A landscape with many peaks, sampled at points; each row gives a point and its height.
From any point a climber steps to the highest of the 2 points nearest to it. It stops when none of these is higher. Distance is the straight distance between rows; heights are no part of it.
k_748 h=750: [  2 -59   4 -16   2  23 -28 -22 -76  -3  30   7  -1  44 -16  23  -7   8
  24 -46 -18 -27 -14   5  -4  10  17 -48 -48 -19   8 -41 -10 -40  -5   3
  27 -11  50 -43 -36  -7  26 -15  15  20 -32  81 -11 -39 -11  57]
k_103 h=677: [ -3 -14  28 -43 -28  -5  27  -9  14 -13   4 -24  -9  34   4  17  25   6
   7  10  16   7  -6 -11  58  15  40  -8  42  -2 -43  13 -14 -11  35  -5
 -30  -2   0   8  13  -6 -24  26  34 -33  16 -19  -7  42   5  -6]
k_249 h=643: [ 21 -20 -13  34  53  12  18   6  -6   5  22   6  -6 -54  18  18   2  16
   2 -21 -13 -12 -18  -3 -39  11 -19  17  -7  18 -23 -13 -21  -6   9  -4
   8  -7  17  53 -67  19   1   0  -3  22 -51  18 -40  37 -10  19]
k_167 h=472: [ -7   4  38  12  30 -22  25   4  19  -1  13   7   1 -28  16  -1   4  13
  27  23 -18 -24 -19  10 -30  41 -22  41   4  42 -40  -5  14  -6   3  25
 -15 -12 -37  25   5  14 -12  -5 -35 -31  -8 -26  -7  15 -10  -1]
k_774 h=332: [ 50  15 -44  21 -12  10 -23 -18 -19  35   9   9 -11  10  19  12  -8 -31
 -19  -9   7  55 -54  -7   3 -48 -15 -26  12 -41 -10  20 -27  18 -26 -12
 -22   1  33 -37 -24  18  47 -13  39  19 -17  -5 -20 -28  22  -4]
k_198 h=551: [  4  26  24  22   6  17   6  19  27  -6  -8  14  22 -33 -14 -41 -15  22
 -23   4  -6   4  50 -15  -7  26 -14   8   8  32  12  23  16  40  18 -30
   8  24 -18   4  15 -20  27 -16 -13   6  29 -24  34  32 -37 -22]
k_326 h=327: [  6  10 -19  15 -13  -4  -8  30  15  20   2  24 -20 -28  29   0 -22 -17
   9  22  21   0 -41  -2  -6   0  -7  -2  -7  13  18   3 -27 -10  -4  21
  -1 -13   3  29 -13   9 -32  59 -58  -7  63 -24   3  -6  -4   0]
k_61 h=622: [ 26  25  26   4   1  29   8 -18 -32   4  10 -27   4 -34 -10  26  12 -25
 -46 -25   8  17 -13  -2 -38 -16 -17  43 -17  10 -16 -33  40   3   7  11
   0 -42   0  14  -7   8   9 -22  30   3 -35  17 -47   4  19 -30]
k_835 h=613: [ 17  -1  21 -40 -27 -10  18  -6  14 -44 -18 -39   9  50  -7  32   3 -12
   2   7  16  45  17 -32  59  26  15  11  19 -30 -43  10  37   6   4 -16
 -30  11 -13  -6  60  13 -20  13  37 -18   9   1  20  37  22  21]
k_776 h=587: [  2 -33 -14  -5  30   2 -22   1 -46  -3  26  -2  27  45   6  36  -9  38
  36  -7 -80 -41 -20  13 -18  66 -14 -64 -53   9  28 -32   9 -31   8  25
  42  33 -13 -20  -7  31  17 -19 -14  15 -29  34  -7  12 -31  83]
k_410 h=664: [ -1 -31 -22  25  16  31  26  11  28   7 -23  18   4 -17  -4 -27  16  24
   6 -12  19 -10   1 -13  34 -15  51  -5  23  23  -6  23 -30  17 -11 -19
  -2   3   4  30  -9 -41   5  40  32 -20  31 -30  26  23 -19 -54]
k_777 h=619: [  1  -3  26 -20 -15  -1  48  10  -5 -28 -25 -57 -15  -9  -2  18  22   7
 -22 -42 -15   9  15 -33  34   2   6  60   6   3 -20  -6  37   8  10 -20
 -16  -9   2  13  12  10  -6 -16  36 -12  -6   7 -34  69   7 -24]
k_799 h=742: [-17   2  32 -25  -6 -12  20   2  17   0  -7   0  -6  10   5 -24  29   8
  -7  20  -9 -31 -12  16  25   7  14  12  55  24 -25   2 -20  -3  34  20
 -32   1 -17  -6   1 -11 -12  12   3 -35  11 -40   8  20 -36 -30]
k_952 h=686: [-32 -27  43 -68 -30 -45  14 -30 -31 -35  33 -13  -7  37 -15   1  18  32
  28  13   6 -27  32  47  15  21  13 -11  22  16 -13 -17 -12 -40  38  10
  -1  -8  -9  -1  -3 -39 -48 -16  10 -33  50   6 -14 -35 -27 -10]
k_525 h=65: [ 34  26 -36  43 -17  31 -19 -17  15  44 -48  30  -7   1 -11   4  39 -26
 -28  -3  13  12 -14   5 -35 -69 -37  14 -13   0   3 -23  26  28 -21 -15
 -22 -15   7   1  30 -16  53  -6  21 -20  12 -15  24 -25  31 -44]
k_181 h=663: [ -2 -53  -6  -7  14   3 -23   0 -60   3  12   1   8  67   3  25 -11  27
  30 -39 -55 -51 -33  -3  21  24  14 -55 -34 -19  10 -34  -9 -26  16   5
  22  13  25 -43  -8  18  29 -13   5   6 -54  41 -19  11 -32  72]
k_140 h=237: [ 26  19   4 -38 -27 -20   3 -12 -12 -11   2 -21  17 -32 -35   6  -4  15
  12  10  33  34  22 -24 -11  -6  12  11 -17  -1   8  12   2  23   6 -47
  20 -17   0  11  23 -36  -1 -38  34  -6  46   5 -17   7   8 -43]
k_893 h=709: [ 62  14   3  10 -13  21 -15  -4 -46  12  43  -5  31  -5  -3   7 -11   0
 -40   8 -30  13 -20  -2 -30  30 -17 -39 -24   5  11 -10   2   9  51   4
  15   0 -13  15   1   8  37 -35  17 -27 -13  -6 -40   2 -31  10]
k_758 h=748: [-45 -19  63 -20   2 -58  14 -40   1 -28  72   3  -3  36  10  -8  19  -3
  10   6   9 -42  14  69  24 -21  34  -7  43  -8 -31  -7 -29 -43  39  15
 -22  -4  17 -10 -16 -34 -20  19   8 -23  37 -16 -13 -42   2   5]
k_448 h=659: [ 27 -22 -40  -5 -14   1  20  -2  -1  10 -43 -13 -28  19  12   0  11 -12
  -6  -3  16  30 -40 -23  44 -40  38   1  13 -22 -13  25 -22  15 -29  -9
 -22   0  37  13 -12  -3 -13  10  48 -15  26  -5  -9  21  27 -31]
k_511 h=157: [ -2  59  32 -15 -12  20 -24 -15 -10  23  13  -3 -18 -67  -1   0  20 -47
 -33  18  20  45 -11  17 -38 -34 -10  39  15   8   8  -5  -6  -8  -5   8
  13 -45   7   8 -34 -19  -3  11  12  18  13  -4  -9  -2  24 -54]
k_507 h=434: [ 15   9 -19   5 -12  52 -36  24  -6  49 -47  -3  -9 -17  -2   6  20   9
 -24  14  13  25   6 -21 -63   3 -18 -58 -51 -15  29 -15  20  -8 -13  39
  39  38  17  31 -34  17  15  19 -41   4  17  57  10 -22  -1  29]
k_635 h=530: [  0 -10  10   8  17 -42 -10   2  -6 -16  17   1  -8  52  15  38 -12   0
  35  -3   1 -26 -65  13  11  26   6  -5  -9  19  -9 -22  -2 -42   2  40
 -17 -19 -14  15  20  36 -19  41 -33 -35 -41 -34 -17   3  38  40]
k_8 h=615: [ 55  -7 -13  22  20  40 -12 -17 -39  22  -8 -19   2 -20  -4  44  19   0
 -30 -25  26  28 -25 -23 -71  -7 -12 -17 -54  11  -8 -37  21  -6   3   3
  27  -4  19  52 -21   7  23  -5  -2  -1  -8  48 -34 -13  13  29]
k_70 h=381: [-30 -29 -28   3  13 -19 -30  -1  21   7 -24  17  31  26 -13 -22  15  14
  11  24 -17 -44  10   6  26  12  15 -28   8 -11  23   4  -5  14  21   6
   9   8 -15 -48  43 -21  22 -21 -11  -3 -11 -14  33 -29 -32  -4]
k_584 h=799: [ 20 -21 -28  46  33  20  17   7   0 -15 -29  -9  -3  22  -3  10 -19 -15
 -25 -43  19   7  18 -24  26  -8   9  19 -23 -11  -5  -8  42  16 -17 -17
 -23   8   4  30  24  33  10  -7  23   4 -41  13  -7  32  12  33]
k_428 h=534: [  7  10   6 -65 -56 -24  23  17  16  -9 -52 -49 -26  21 -23 -12 -15  36
   4   5  -1  -1  -1 -29   9  14 -25  14  -8 -18  19  -1  19   1 -14 -17
   7  21   5   0  34  -5 -38 -12 -22 -20  55 -11  -4  44 -17 -20]
k_152 h=439: [-16 -37 -22  17  29 -39  24  -3  55  24  13  41  19  30   5 -20  16  36
  42  27 -44 -64  25  17   4  17  -8 -27  12 -11  -3  21 -36  21   6 -14
  -7  34  18 -21  20  -3  20  -8  -7   3   4 -23  26  -7 -33  12]
k_700 h=272: [ -8  -3 -43  36   4  51 -27   1   6  38 -21  16  14  -1  -2   4 -14  -8
  -5   1  26  12  -5  -2  -6 -28  24 -55 -18 -10  35   3  -5  -1  -4  18
   2   2  22  -6   6  -4  21  19 -14   1   2   9   8 -42  25  18]
k_171 h=414: [ -6  10  18 -72 -30 -61 -15  -1 -14  -1  -5  -8 -20  -4  -1 -13  19   4
   9  51 -10 -10  33   0 -40  28 -21  -7  -2 -16  15  12 -19  -6  11   0
  32   4  -7   9 -24  -8 -40 -32 -29   7   8  44  -7  -6 -32   4]
k_597 h=601: [  5  -4  -7 -52 -26 -15  14  -2   4 -11 -65 -32 -29  23 -16   1  -4  -6
   8   4  14  17 -20 -23  38 -25  29  27  11 -13  -1   8  13   6 -27   9
 -19  -3  11 -14  16  -2 -34  -1  17  -9  33  -1   4  14  10 -34]
k_63 h=276: [-46 -35 -16  17  16 -22 -31   8   4   8   6  16  16  -7  12   0  18   5
  30  18 -33 -45  24  25 -30  19  25 -38 -31 -20  23  -2 -13 -22  -3  27
  30   8  12  -8 -12  -7  -2  11 -37  26 -11  58  19 -66  13  46]
k_388 h=113: [ 23  24 -19   8 -13   5 -21 -17  -6  37 -18  12  -6 -22  -9   5  19 -33
 -14  15  30  17 -37  12 -34 -51  -5  16  -7  -1   6 -15   1   7 -17  13
 -17 -41  10   8  -1 -10   8   4  11 -12   5 -12  -5 -35  30 -48]
k_56 h=533: [ 24 -14 -35 -25 -20  -6 -43  12 -37  30 -26 -15   0   8  -4  16   9  19
   9  25  -9  11 -12 -18 -44  16 -11 -60 -57 -33  38 -11  -3  -8 -10   8
  47  17  11  13 -19   3   2 -29 -25  -8   2  61 -21 -23 -13  44]
k_947 h=660: [-32 -34  24  10  20  22   3 -16 -27 -19  43  15  -3  22   2  -2 -33  -5
  15 -48  -7 -34  38  16   6   3  30 -33 -15 -14  -3  -9   1 -26  -3   0
   7   0  34 -33 -36 -10  -7   4  -1  29 -32  66  -3 -46  11  61]
k_556 h=107: [-15  24 -22  40  22  27 -20  26  14  10 -10   8  -2 -17  14 -12 -26 -13
  -7 -13   4  -2 -12 -10 -31   6 -25   3 -16  14  17 -12  17  -4 -12  24
 -24  13  -8  15 -26  40  -9  18 -59  18 -35   1  11  -9   5  39]
k_344 h=450: [-28  -3  -2 -21 -10  18   3 -25   9  -9  27   6  12  17  -7 -30  -2 -25
 -32  -4  -4  -6  49  11   8 -50  36 -31  14 -18  15  23  -6  13   7 -13
   3  33  32 -48 -12 -37  -1 -10  39  47  24  12  19 -57   8 -18]
k_614 h=18: [-32  27  17  39 -11  24  33  45  26 -20 -10 -26 -34 -19  26 -27  34 -22
 -34 -60 -12   8   8 -23  26 -19  -9  84  25  20  -7  -1  19  -9 -35 -15
 -27 -20  -6  24 -11  12   2  48 -15  -6  15 -31  10  67  11 -32]
k_998 h=485: [ 21 -34 -41  24  27 -29  42   0  67  31  15  46  13   2  -1  -2   8  61
  62  32   0 -32   7  10  -3  23 -22 -18  11  -2  -8  43 -44  19 -15 -41
   2  23  11  22  15  -7  22  19  -4   5  29 -42  21  23 -21   4]
k_960 h=195: [  3  46  28 -43 -28   8  -5 -20 -21  -8  20 -19   7 -41 -21  16  -5 -14
  -8  19  38  61   0   4 -16 -24  14  27  14   2  -2  12  10   1   2   6
  13 -34  -8 -13   2 -25  -9  -6  34  17  42  -9 -10 -20  25 -70]
k_285 h=586: [-39 -20  -8  -6  -3  15 -23 -14 -12 -14  15  -4   3  32   3  11 -44  -8
  21 -28   0  13  15  -9  49   6  34 -46   2 -38   8  19  -4 -19 -12  -3
  14   7  14 -66  13   5   7  -7   5  51 -23  42  -4 -37  28  55]
k_126 h=582: [-47  -1   6   2   7 -12 -31   0  -8 -15  32   6   4  30  18   6 -26 -15
  24  -1  14 -11 -37  26  31   9  25 -26  16   4  11  -3 -27 -40   7  39
  -6 -21 -14 -23  17  15 -17  35 -34 -17 -43 -15   3 -36  38  28]
k_703 h=757: [ -7 -14  56 -40  -9   1   8 -36 -56 -23  50 -10  -7  41   5  17  -5   0
   2 -27   2  -2 -19  38  46  19  21 -17  29  13 -22 -16 -24 -42  37  31
 -19 -14   4 -17 -27   9 -26   6  32 -16 -20  13 -39  -2   0  24]
k_649 h=814: [-42 -14  46 -12  20 -15  10 -20   4 -16  34  10  24  15   0 -32  24   4
  -3   7  10 -47   3  51  24  -8  44  -7  44  23 -22 -11 -31 -19  19  36
 -22  -7 -14 -16   0 -33 -18  19  13 -42   9 -17  25 -49 -27 -30]
k_670 h=645: [-10  25  11   5  -8 -13 -19  -8  10 -22  51  18  21   7   5   7 -32 -30
  18  13  47  16 -23   9  25  -7  13  -9  19  -5  -2  11 -15  -5   9  18
 -16 -18 -39 -27  34   8  -6  10  -6 -12 -30 -32   3 -35  39  -2]
k_641 h=611: [-21 -32   5  14  43 -14  31  -4  44   5   7  29  -6 -39   4 -15  25  54
  57  -4  17 -28   6   5   5  -5  30  13  41  38 -37  21 -42   4 -29 -29
  19  -3 -17  23 -20 -53 -11  37   6  -7  36 -46  23  18 -32 -40]
k_560 h=158: [-29   7   1  19  22  39 -39  14 -20   1  27  10  17  -1  20 -13 -21  -7
  -6 -13 -28 -18  -1   3 -37  26 -13 -38 -13  -2  19 -15   7 -20   5  33
  22  20 -12 -25 -31  25  12   7 -58  42 -66  35   7 -27 -17  71]
k_765 h=382: [ 50  20 -13  24   3 -14 -25   6   7  12  -7  22  28 -36 -19  15   1 -13
   1  42  19  20  27  -5 -56  17 -32   3 -39  -5  29   0  21  28   9 -19
  23  -3 -26  26  29  -4  33 -29 -24   5  -1  12  16 -20   4  14]
k_464 h=719: [ 10  37  42 -35 -19  22  -4  -5 -41 -19   9 -35  -5 -27  -8  -6 -29  -2
 -47  -9 -10  24  17   2 -31  15 -29  17  -1  14  -5 -14  38   3  30  15
  16  -5 -12 -16 -12  18  -9 -35  -3   9 -40  26 -25  18 -16  -2]
k_245 h=399: [ 14  13  19  -3  -4 -17   6  40   5  -8  16 -28 -27 -59  16  30  19  -7
  10  18   0  19 -16 -19 -39  42 -16  45 -30  19   4  -4   5 -24  -4  17
  42 -32 -21  64 -10   4 -24  40 -54 -10  59  16 -18  20  -7  -7]
k_655 h=302: [ 44  18 -17 -20 -23 -10 -30 -17 -13   8 -18 -10  16   2 -41  14  -9  -5
  -8  36  25  40  19  -8 -33  -6 -16  -8 -34 -27  30 -10  39  17   1 -21
  31 -17 -15  -9  63 -25  31 -46   5 -19  21   0   2 -31   7 -19]
k_832 h=549: [ 17  26  33 -33 -12 -14  17  -8  -7 -46 -16 -39  17  22 -26  20 -14 -13
 -20   6   1  60  30  -9  39   3  -3  32  22 -26 -13   9  49  26  18 -14
 -27  18 -30 -29  63  20   8 -38  50   5 -10   3  15  21   7 -10]
k_395 h=585: [ -5 -22 -28  53  50  14  45  21  40  -2  27  22  -7 -63  25   0  15  43
  26  -2 -18  -9  14   6 -13  18 -28  24   8  25 -24  14 -18  -4   0 -19
   4   3  -7  51 -38  -2  15  20   6   7 -18 -27 -18  49   3 -13]
k_609 h=449: [ 36   9   5   2 -14   8  11  30   1  -5   8 -28  -1 -15   6  10 -14  24
  -9  10 -34   8 -13 -24 -35  68 -40  -5 -46  23  10  -8  14  -6   3  19
  26  17 -20  47   6  22 -15   9 -44  -8  37   4 -24  33 -18  20]
k_350 h=649: [-32   1  13 -30  13   1 -32 -49 -26  29   5   9 -11  -7  -5   0   3 -28
  -5   8  24   2  -8  42 -11 -48  30 -19   7  -3   7  -9 -31 -32 -18  42
  -6 -41  40 -14 -34 -12 -24  11  29   6 -11  22 -13 -56  21 -14]
k_275 h=466: [ 30  12 -24  62  14  22 -20  22  32  15 -27  41  24 -31 -14 -12 -18  -1
 -16  12  15  11  40  -2 -25   2 -25  11 -21  13  28   3  24  44  -8 -34
   0  20 -15  16  23  -3  50  -8 -19  15  23 -20  47   1  -9   4]
k_168 h=617: [  9  -8 -15 -41 -28   5 -25   2 -41 -10 -21 -27   2  25 -16  13 -29  19
   0  12 -17   4  11   2 -15  36 -12 -41 -43  -9  32 -18  18 -16   6  13
  40   3 -10  -3  10   4 -19 -38  -9 -21 -16  27 -19  -8 -17  22]
k_234 h=481: [ 19  -6 -14  32   2 -61 -20   4   5 -14  15   8  15  39   6  21  13 -17
  27   8  -2 -23 -54   3  23   2  -5  15   1 -18 -13 -21  -6  -7  10  18
 -38 -10 -24   7  43  34  11  12  -1 -38 -69 -38  -8   6  36  17]
k_716 h=378: [ -4   6  -6 -30 -37   0   9  -7   3   6  13   4  -4  -2 -12 -37   0   1
 -20   0 -16  13  46 -15  10 -39   5 -25  19  -6  20  43 -32  32   7 -45
  25  50  49 -23 -30 -33  -5 -26  33  57  50   6   4  11  -2 -27]
k_762 h=221: [ -9 -14  12 -18  12 -18  11   9  36  -7 -15   2  13   7  -1   9 -32  35
  49  25  13  -8  33 -22 -22  64 -19 -21 -39  14  15  23  13   4 -18 -16
  29  16 -18  24  33   1 -21   1 -61  -1  29  17  17   6  -5  53]
k_266 h=734: [  0  31  22   8  -1  28  -8 -19  -7  -4  47  15  32 -11  -3 -12 -23 -31
 -29   4  20  12  10  16   7  -5   8 -22  23   3   5  11  -7   8  31  11
 -13  -7 -19 -22   7   3  16 -11  22   6 -40 -12  -6 -26  12  -6]
k_936 h=568: [-53 -25  22  16  58 -46  33 -18  38  12  33  43  -7 -28   8 -32  21  44
  50  20  -7 -44  15  30 -19 -13  -3  18  47  31 -63   9 -45 -11 -21 -23
   0  18 -11  15 -26 -30  -7  -1   0 -20  -6 -35  30  -2 -24 -21]
k_132 h=349: [ 20  13 -46  46  -7  64 -36  17  -1  47 -51  -4  -1   4   4   6   0  -1
 -36 -11  18  30  -5 -21 -32 -25 -25 -44 -44 -23  36 -18  41   9  -9  19
  18  31  21   3   2  11  43   1 -30  -2  18  12   4 -13  18  37]
k_574 h=515: [-42 -21 -17 -25   7   7   2 -24   6  -5  -5   1   9  46  -7 -17  28 -24
 -16   0 -15  -6  24  11  52 -54  57 -25  39 -29  -2  18 -24  12   2   7
 -26  32  35 -51  -5 -15 -10   7  64  21  -7  15  38 -35   6 -29]
k_899 h=348: [ 50  30 -12  13 -33 -36 -10  16  25  -6 -33  22   5   7 -23 -17  13  -5
  -6  15 -19 -26 -16   2  -7  -3 -47  50   8  -2   9 -15  19  41  -5 -34
 -17 -17 -29 -21  30  -2  25 -28 -20 -12  21 -26  33  -3 -23 -42]
k_24 h=685: [ -3 -19  14 -56 -25 -13   0 -17 -41 -22 -11 -24 -17  51  -8  19 -20  18
  10  -8 -18 -10  -2   5  30  26   0 -21  -7  -2   2 -14  15 -20  24  17
  -3   1  -4 -26   5  19 -30 -32  12 -21 -35  18 -31   7 -10  25]
k_130 h=291: [ 10 -10 -31  21 -20 -14   1  32  24   1 -25   4 -15  16  17   5 -16  -8
  21   2  25 -15 -46 -18  19  -3  -3  12 -10   2  12  -4   4  -9 -28  17
 -20  -9 -22   5  42  19 -17  57 -60 -25  36 -34  20 -12   6   4]
k_946 h=565: [ -1   6  31 -14  14  -9  26 -12 -17 -15  -4 -29 -25 -17  11  17   6 -22
 -12 -32  -5   1 -25   1  18 -16   1  58  19   5 -35 -19   8  -7   8  10
 -29 -28   5   7 -29  21 -23 -17  29  -3 -42  -2 -49  43   8 -13]
k_199 h=325: [ -3 -15 -10 -22  14   1 -20   6  15   1 -60  -3  24  23 -33 -19 -16  29
  -7  11   5 -10  39 -16  18  23   6  -8 -14 -11  38  -7  39  27  -3 -10
  15  15 -26 -27  59 -18  16 -31 -13 -17  17 -14  41   6 -50  -4]
k_290 h=729: [-48   8  39 -26  13  39  -2 -12 -20  10  -1 -17 -22 -17  14 -27 -17 -19
 -31 -14  17  -8   8  31  11 -19  27 -14  14  14  10  -2 -19 -35 -12  49
   6 -20  31   8 -52 -10 -47  30  -4   8  19  24 -13  -7 -15  10]
k_322 h=842: [ 25   7  40   0   6  31   9 -22 -42 -14  53  -6  27   5  -1  14 -17  -6
 -28 -24   8   8 -22   9  17  22  14 -15   5  15 -14 -12  -9 -10  45  16
  -8 -17 -14   2 -13  10   9 -12  35 -12 -49   6 -43   7  -3   9]
k_669 h=753: [  1  -5 -28   8  -6  54  15   1   7  17 -36   4  -7  12  -8 -32  12  -7
 -40 -11   6  26   9 -16  40 -40  44 -24  20 -10   5  33 -11  30  -8 -18
  -6  28  42   3  -9 -19  12   8  64   3  16   0  26  27   4 -41]
k_352 h=41: [-13  26   5  60   6  32  16  42  24   4  -9  -3 -10 -68  14 -16  30 -12
 -24 -36 -12  -1  -2   1 -18  -9 -25  81   0  40   6 -14   9   0 -37  -1
 -13 -38 -16  38 -26  -2  10  43 -29  -8  34 -26  18  23  -4 -45]
k_469 h=610: [-59 -35  -1  18  31  16 -21  -9 -14 -16   4   7  12  57   3   1  -7  -8
   7 -28 -23 -12  40  12  69  17  50 -30  13 -48  -1   1  13  -7  29 -13
  -2   8  10 -53  30  14  21  -9  32  20 -65  37  17  -1   8  64]
k_519 h=695: [-20 -25  -9  27  49   9  -5   5   8 -11 -26  12  15  47   8  -1  -4  -4
   4  -7  -7 -11  29  -5  43  23  33  -9  -1 -13  -6  -4  32  11  21  -2
 -27   8  -6   0  30  29  15  -5  22 -23 -74   7  22  31  -9  42]
k_308 h=319: [-23  -9   1   5   9   7  -8   2   7   2  12  21  14 -12  -3 -17 -12   0
   9  20   8 -25  32   8 -21   7  25 -38  -7  12  15  15 -12  -4   4  17
  13   1   6   5  -9 -17 -11  10 -20   8  10  25  16 -47  -3  14]
k_337 h=535: [-11  16 -15  -7   5  -6  19 -11  19 -10  -3  11 -28   5  15  -5 -14 -26
   4  -4 -12  42  -1  -6  40 -38  -7  20  52 -20 -29  36 -25  20 -21 -35
 -33  37  11 -21 -24  17 -10  -3  51  41 -42 -26  21  21  27 -12]
k_834 h=513: [ 30  -8 -15   1  13  26  -4  14 -18  -6  14 -13  14  33  10  22 -25  26
   5  -5 -50 -11 -37 -10 -24  63 -19 -51 -45  20  22 -21  19 -16   3  44
  24  37 -21  17  -1  42   2   3 -37  -2   0   0 -16  25 -26  55]
k_993 h=408: [ 47  32 -31  43 -26  10  -2  -4 -15  16  44  11  -5 -32  20  11  10 -32
 -24 -16  20  57 -40  -2  -1 -40 -17  13  11 -22  -8  17 -33  16 -11 -32
  -5 -25  12   4 -38   0  37  -2  43  17  13 -28 -42   7  32 -40]
k_339 h=698: [ 34  -4  -7  31  -2  11  34   8 -23 -18 -22 -45  -8  17  -9  11  18 -27
 -54 -51  -8  23  14 -42  35 -21  -5  50  -8 -21 -33  -3  37  16 -34 -14
 -14   0  11  22  34  40  10 -10  54  15 -13  26 -19  42  16   1]
k_107 h=520: [-48  -8  43   7  33 -43  32 -10  36  16  18  29 -11   4  15 -10   1  28
  39  38  -9 -41   6  17 -20  15 -15   9  33  31 -56   9 -14 -21  -1 -11
 -12  13 -10   0  -1   5 -11 -15 -37 -25 -27 -34   5   3  -6  19]
k_892 h=539: [ 39 -18 -43  58  16 -25  30  16  38  -1   9  37  11 -42   6   3   9  27
  40  12  18 -13  -7   4  -8  -8 -28  31  -4   9 -16  12 -22  14 -14 -36
  -5  -2 -21  51  -2 -11  18  15   9  -4  11 -39   0  24   6 -22]
k_891 h=475: [  3  20 -20   4  -3   6   9 -18  -4   5  41  22 -12 -27  13  -2 -13 -18
   4  -6  10  57 -14   7  16 -50   9  -2  40 -22 -12  46 -57   6 -21 -29
  -4   5  19  -8 -48  -8   8   5  66  57  -3 -30 -16  -1  28 -39]
k_94 h=625: [-27 -24  -2 -81 -34 -18  -3 -24 -16 -32   7 -33   7  40 -29 -14  11  19
  -7   7  10 -13  44  24  19 -14  26 -27   8  -3  14  -8  -6 -13  12   1
   6  21   6 -34  10 -51 -37 -22  24  -5  65  22  10 -54 -28 -35]
k_465 h=258: [  2 -25  -4  13   9 -28  14  12  47  -5 -17  14   6  23   9  17 -22  22
  57  11  33 -26 -12 -19  14  33   1  -5 -16  12  -7  12  13   0 -20 -12
  -6   2 -35   4  60   6  -3  33 -52 -17  12 -38  22  -1   7  35]
k_37 h=289: [ 12  27  -4   5 -12 -26  -8  19  24  18 -23  32 -18 -36   2 -21  15  -3
   5  34 -20 -18  -6   3 -28   0 -33  33  12  21   0   4 -17  28   3 -18
  -6  -4   1   9 -36 -12  -9 -17 -23   9  20 -16  18  18 -15 -35]
k_72 h=727: [ 49 -17 -38  37  27  13  14  12  -8  16 -18  -3   6 -44   1  17  -1  17
 -11 -10   4  11  10 -24 -45   1 -22   4 -42   3   1  -1   7  21  -4 -33
  22  14  26  58 -37  10  15 -16  -2  22 -11  41 -27  28  -2  31]
k_243 h=469: [-19  -3   3 -62 -11 -49   2  -1  15  -3 -49  -2  -7  10 -11 -12  -4  22
  26  32  -5 -27  18 -16 -17  11 -28   9  -8  -8  18   4  13  17  -1  -8
  15   3   0 -20   6  -7 -34 -44 -33  -3  -4  14   3  14 -18   2]
k_692 h=413: [ 38  27 -16  -1 -37 -60 -12   5   3 -12   1   6  -8  20   1   0   4 -26
  10  26 -15 -16 -39   2  -6  -4 -42  39  12 -18   4  -8   8   9   7   2
 -27 -25 -25 -17  24  24  -3 -20 -30 -13 -17 -38 -16  -4  10 -14]
k_941 h=609: [ 21  14 -21  28 -14 -15  39  11   6 -27 -20 -18 -25  13   7   9   7 -41
 -16 -32 -14  38   5 -32  39 -37 -26  64  19 -22 -36  26   5  16 -65 -35
 -21  13   5   6  12  36  -6   5  49  48  -8  -6   3  27  45 -14]
k_766 h=630: [ -4  46  47  -3 -16   9  15  11  -3 -22   9 -15   8 -51 -11 -26  -7   1
 -35  -4  -8  20  35  -7 -12   1 -22  38  21  25  -1  10  31  31  38 -22
   3   3 -18 -14   4  -7  14 -38   1   8  -9  -9   0  39  -3 -34]
k_183 h=216: [-42  11 -16  20   0  75 -39   2  -9  21  -1   1  18  18   6 -16 -23 -10
 -30 -24   7   6  13   7  -5   3  17 -59 -17 -16  38  -7  23 -19   2  41
  14   5   2 -33   2   7  22  20 -21  27 -34  24   3 -37   6  35]
k_579 h=431: [ -4   9  46  -7  -1 -28  35  20  31 -10  -4 -20 -30 -36  10   5   1  18
  33   9  11 -14 -18  -7 -27  31 -15  62   8  27 -31  -7  27 -18 -24  -3
  18 -31 -38  22  21  -9 -27  37 -61 -27  54 -35   4  20 -19  -8]
k_538 h=70: [-14  41  -1  43   9  27   3  27  12   9 -18  -1 -18 -33   7 -25  -2 -29
 -31 -21   3  -3 -13   5 -36 -11 -38  63 -10  28   9 -25  24  -2 -30  20
 -40 -18 -19  32 -21  29 -13  25 -47  -2  -9  -9  21  -4   3  -7]
k_498 h=581: [-70 -22 -10  -6  12  -6 -29 -29 -10  16   2   2   8  22   2  -5  13 -16
  -2 -16  -3 -22  -6  37  34 -36  47 -26  18 -24  12 -11 -32 -22  -6  30
 -26 -19  34 -46  -1  -6  -1  11  35   3 -46  15  15 -60  33 -11]
k_251 h=362: [ 10  13  -5  19 -16  -5  -7  42  19  14  14  15 -17 -75  28  13  21 -14
   9  12  10  19 -24  -9 -12   8  -6  34  -7  19  13   5 -25  -4  -5  -5
  26 -37  -2  38 -19 -21  -4  59 -46 -13  95 -25  -1  19 -12 -41]
k_129 h=311: [ -2  36   6 -44 -32 -13  -6   2   5   0 -24  13 -14  -4 -22 -32  16  -3
 -12  18 -16  10  14  -4   3 -37 -20  30  29  15   9  20 -11  48  12 -37
   1  26  19 -35 -23 -24 -11 -45   6  39  31 -19  24  28 -11 -59]

Where does a climber stop that starts at each point below?
k_70 | k_72
k_388 | k_464
k_538 | k_322
k_579 | k_669
k_129 | k_290
k_37 | k_322

Call two points neighbours if one is among the 2 nearest of the other. Go from one point of each pair to the other, from neighbour to neighbour, staying as high as possible. Name the lowest point that can't be avoided.
k_748, k_584 | k_285
k_290, k_649 | k_344
k_464, k_584 | k_946
k_322, k_669 | k_171
